A landscape with many peaks, sampled at points; each row gives a point and its height.
A climber steps from a point to whichever of its 2 nearest points has the largest rise for the distance, and stops where none of them is higher. Distance is the straight distance between rows; heights are no part of it.
(615) (h 78.4): [138 112 102 140 124 104 131 126 114 151 142 131 136  92 125 102 138 126
 156 156 118  86]
(963) (h 57.3): [127 137 138 120  74 128 182  88 123 145 136 154 147 123 118 139 126  98
 172 154 168 165]
(852) (h 48.0): [171  98  67 127  96 158 155  98 109 167 161 135 158  82 128  81 126 109
 160 164  98 125]
(528) (h 17.8): [105 136 132 110 133  99 178 115 124  76 120 158 132  93 177 169 172 175
 126  94 108 121]
(706) (h 9.6): [160 137 123 124  95 138 111 122 160 161 107 110 148 194  85 125 104  66
 141 176 172  95]
(484) (h 68.0): [169 102  59 130 138 132 115 117 113 143 125 122 137  92 134 100 138 145
 129 154  91  81]
(842) (h 43.2): [147  90 111 117 125 162 132 107 107 153 153 121 128 176 141  94 106 116
 107  89  74 179]
(492) (h 33.7): [ 92 110 142 137 137  77  78 153 131 130 119  97  74  92 107 139 113 149
 123 114 109 106]
(724) (h 56.9): [119 175 149  99 149  81 132 174 170 120 125 126 114 127 131 161 130 171
 142  93 105  92]
(506) (h 65.9): [114 106 142 147 129 158 107 105  99 124 110 118  99 186 144 125  96 120
  82 119 126 174]
(629) (h 40.7): [ 77  91 144 134 136  86 121 118 101 140 140 145  81  55 142 124 134 148
 127  87  94 140]
(147) (h 62.4): [125 137 130 182 144 187  95 172 119 121 141 109 127 113 107  89 146 139
 108 164 129 124]
(645) (h 25.2): [151 155  96 101 139 166 184 112 131 115 125 149 182 146 153 149 187 150
 170 124 136 125]
(845) (h 55.6): [136 119 140 100  76  57 157  87 127 157 129 148 118 108 121 149 115  84
 167 135 166 125]
(652) (h 61.4): [ 99 120 152 168 150 165 129 109  85  90  97 126 116 161 167 142 130 122
  52 125 148 161]
(152) (h 31.4): [133 163 158 144 100 198 155  95 129 138 142 142 142 161  93 107 125  71
 130 161 167 184]
(976) (h 48.4): [132 103 154 104  99  65 127  89 121 164 128 129  97 140 123 144 109 104
 153  98 141 159]
(218) (h 27.1): [166 151 137 166 109 205 154 119 144 139 148 129 153 136  88 101 133  60
 127 187 183 139]
(34) (h 17.3): [184 111  91 159 129 183 110 137 122 135 139 105 157 120  98  94 142  91
 116 209 182  79]
(869) (h 13.4): [103 153 161 117 120 131 188 128 145 131 160 163 139 117 144 149 153 140
 175 109 143 143]
(969) (h 65.0): [107 139 150 108 147 103 121 173 148 120 149 140 114 104 167 146 136 193
 128  59  63 132]
(165) (h 39.4): [116 169 137  73 170  89 135 170 153  72 110 122 149 130 174 182 140 202
 142  62  84  99]
(352) (h 25.7): [124 107 100 167 151 131  69 158  91 103 106  69 120 130 107 113 122 127
  89 173 133 102]
(75) (h 22.7): [148 152 136 175 139 216 138 137 114 107 138 130 157 129 113 113 154 104
 114 195 181 125]
(771) (h 38.1): [122 106 192  73 135  43  91 134 147 127 126  98  77 152 130 163  82 148
 110  49 114 136]
(675) (h 52.6): [119 148 164 113 164 156 100 147 148 114 105 117 135 226 109 137  81 121
  64 113 125 164]
(728) (h 17.5): [162 101  92 145 109 174 130  91 136 130 118 120 167 187 126 131 124  78
 104 168 175 119]
(103) (h 43.5): [ 88 158 193  98 133  83 142 146 159  96 104 142 118 149 116 215 139 137
 128 110 198 138]
(261) (h 33.4): [179 102  99 109 128 172 115 120 140 164 129 103 142 214 120  93  84  95
 127 137 112 145]
(217) (h 48.1): [108 145 156 141  96 102 169  86 136 114 127 157 141 117 106 168 139  95
 158 163 205 129]
(86) (h 64.9): [ 79 127 144 163 129 123 156 109 100  92 104 146 122  92 153 148 153 115
 124 132 181 125]
(363) (h 33.1): [ 87 139 200  88 146  74 110 154 161 114 123 118  86 150 124 184 103 163
 106  58 112 146]
(30) (h 45.3): [125 147 148  89 147  71 160 156 177 107 123 141 135 100 139 179 151 169
 193  86 124  91]
(800) (h 43.4): [146 119 116 142  74 122 138  95 121 181 152 127 120 119  98  85  83  77
 134 173 139 135]
(18) (h 59.9): [120 117 134 137 143 145  80 142 120 121  98  94 111 211 116 104  81 108
  61 135 113 157]
(744) (h 66.0): [150 129 115 118  92  65 144 106 126 164 142 148 128  79 118 111 114 112
 177 151 138  87]
(231) (h 56.4): [ 91 151 139 174 142 126 156 150 114  98 120 143 120  86 133 153 182 148
 129 136 156  99]
(814) (h 26.0): [ 90 103 115 170 140  88  79 129  82  83  93 100  84  90 143 146 120 147
  70 141 136  99]
(67) (h 15.8): [ 93 156 145 114 134 131 175 133 116  93 143 186 150  93 168 166 183 165
 160 100 137 156]
(245) (h 54.1): [163 102  83 118 163 120 102 141 124 114 107  88 133 164 135 137 117 147
  94 109  96 105]
(487) (h 11.3): [164 125 101 103 118 132 121 153 155 176 160 125 141 139 108  94 108 132
 172 117  82 122]
(248) (h 40.3): [ 95 157 188 129 121  97 165 132 134  99 122 157 120 106 121 185 146 119
 160 135 200 133]
(464) (h 47.7): [151 107  97 129 147 158 105 133 117 140 126 114 124 152 138  95 101 134
  95 115  90 140]
(153) (h 37.7): [101  85 147 130 103  67 124  83  92 130 132 150  67  44 137 107 116 119
 144 116 134 142]
(59) (h 54.3): [102 165 185 109 178  84 122 158 143  83  87 129 115 159 137 192 131 134
  98 111 162 110]
(105) (h 20.0): [147 110 107 183 117 188 135 107 104 125 127 119 149 147 122 108 133  93
 102 184 186 113]
(666) (h 56.1): [104 121 126 144 119 117 175  74 122  81 112 155 159 110 148 179 171 114
 144 149 204 129]
(208) (h 38.9): [169  97  89 103 107 138 117 103 128 188 138 125 121 172 130  95 100  99
 139 113  80 158]
(23) (h 38.8): [121 111 133 142  74 125  99  73 117 163 126 120 101 140 111 102  86  79
 127 138 132 174]
(595) (h 55.4): [166 143 128 105 101 152 175 119 143 158 161 160 176 122 132 110 154 118
 181 149 133 144]
(742) (h 64.6): [105 148 162 112 161  84 140 145 135  73 102 132 118 133 160 191 125 175
  93  82 138 127]
(547) (h 44.9): [102 164 184  94 149 167 106 155 178 139  98 136 132 216  89 132  72 112
  78  92  90 209]
(662) (h 28.2): [157 124 101 101 136 193 183 110 104 118 130 155 179 143 174 140 171 141
 132 114 109 164]
(822) (h 43.3): [123  84 172 100 106  46 101 101 135 157 127 108  65 146 125 163  76 113
 119  76 141 155]
(886) (h 23.9): [ 88 103 102 157 155 101 105 128 100  56  95 112 119  69 158 141 149 158
  95 141 126  78]
(27) (h 2.3): [177 136 110 102 153 141  90 182 175 158 106  90 153 186  94 116 115 144
 127 146 109  85]
(588) (h 54.8): [175 142 104 142  99 161 161 105 119 158 168 149 169  92 133  72 155 104
 162 177 138 119]
(368) (h 35.1): [115 148 150 128  92 164 137  98 135 159 144 141 122 147 117  95  91  86
 136 124 132 184]
(841) (h 18.7): [142 116 107 145 114 117  59 149 134 168 130  86 126 120  88 100  96 114
 117 173 123  80]
(803) (h 76.0): [116 157 169  99 147 114 115 181 181 150 136 130 117 156 120 141 112 156
 135  95  86 137]
(391) (h 49.8): [111 119 106 138 157 118  97 159 122 114 139 126 116  75 146 115 132 177
 133 116  65  98]
(867) (h 5.7): [152 138 115 123 123 134 104 162 169 157 119 100 134 177  91 125 104  96
 127 144 138 110]
(572) (h 22.2): [126 105  97 162 133 138  51 183 119 142 131  47 125 122  71  84 117 116
 109 175 119 106]
(314) (h 56.0): [113 126 127 122 153  89  83 154 128 119 137 113  90  79 150 116 118 196
 111  72  50 126]
(119) (h 15.1): [177 115  85 114 108 129 104 142 139 187 148 101 124 134  87  86  99 116
 144 170 107 110]
(161) (h 56.2): [110 164 178 107 130 142 102 152 176 168 130 138 127 179  92 115  87 124
 134 104 106 169]
(709) (h 73.2): [122 128 137 169 139 198 112 145 105 137 164 126 123  89 118  63 159 126
 128 138 111 153]
(234) (h 56.6): [ 90 150 147 175 169 170 129 162  89  84 118 126 120 131 145 136 155 141
  65 116 124 146]
(782) (h 35.2): [100  87 114 128  87  96 163  71 101 142 144 168 115  54 138  99 138 118
 141 136 127 149]
(520) (h 37.3): [133 157 128  93 122  99 174 130 149 110 129 152 153 101 150 188 176 152
 209 121 136  91]
(761) (h 66.5): [143 143 116 102  90 148 197  85 130 148 147 171 156 132 133 142 159 127
 175 125 141 186]
(715) (h 48.9): [126 125 132 152  80 155 149  85 112 150 161 138 131 113 114  94 122  58
 135 164 180 143]
(236) (h 50.8): [ 81 161 145 163 165 160 145 165 104  93 143 145 133 104 160 132 178 165
 118 113 132 144]
(214) (h 30.7): [146 160 121  86 113 120 185 122 161 118 127 161 171 151 127 179 163 135
 181 121 154 116]
(46) (h 29.0): [100 115 132 159 146  92  65 173 107 105  93  92  95 125 108 130 122 151
  93 134 144  85]
(927) (h 77.2): [111 160 139 109 152 110 122 154 120  96 126 123 129 141 161 152 133 172
  86  83  82 129]
(128) (h 13.6): [188 125 101 131 117 145 118 141 153 147 127 101 162 162  85 117 124  92
 144 198 176  65]
(599) (h 46.6): [106 173 126 109 173 107 123 188 137  88 118 120 135 104 139 153 152 205
 132 102  91  78]
(112) (h 44.7): [101 101 104 140 137  94 117 137 112 122 139 149 109  34 137 106 152 150
 151 113  88 102]
(577) (h 38.7): [106 110 173 134 121  57  77 124 119 146 115 106  62 110 109 125  82 127
 121  92 125 140]
(810) (h 21.7): [125 116  80 152 137 113 122 108 108  58  92 115 132 113 173 158 149 151
 108 143 152  59]
(817) (h 30.8): [146  94  91 147 129 183 152  95  98 125 131 149 148 129 166 113 152 128
 118 103  86 163]
(169) (h 63.1): [134 129 113 149 120 181 156 129 112 145 157 152 137  62 126  71 151 118
 147 155 122 130]
(92) (h 28.5): [189 130 105 100 104 181 141 100 142 174 145 119 151 188 103  82 103  69
 128 152 138 161]
(646) (h 45.6): [134 160 174  96 148 174  94 136 188 173 138 127 124 204  82  93  68 139
 106  92  82 198]
(569) (h 60.9): [161  91  36 132 161 131  91 135 121 108 106  94 133 131 140 109 136 159
 109 128  80  78]
(778) (h 32.9): [126  87  94 143 117 138 153  84  92 131 139 165 136  85 167 107 149 118
 140 115 109 151]
(726) (h 19.7): [121 131  97 127 152 103 154 109 116  84 105 142 124 100 183 161 169 160
 142 132 128  84]

For each start below, name the point where the climber stops.
(662) => (927)
(487) => (615)
(92) => (615)
(261) => (615)

Call two points neighbours if one is among the 2 nearest of the other. Go from one point of each pair to the other, from neighbour to neighbour, staying as high as possible. Name the lowest point that can't be avoided.
(761) and (506) => (217)
(927) and (709) => (248)
(615) and (927) => (363)
(803) and (86) => (547)
(86) and (506) => (236)
(761) and (709) => (588)
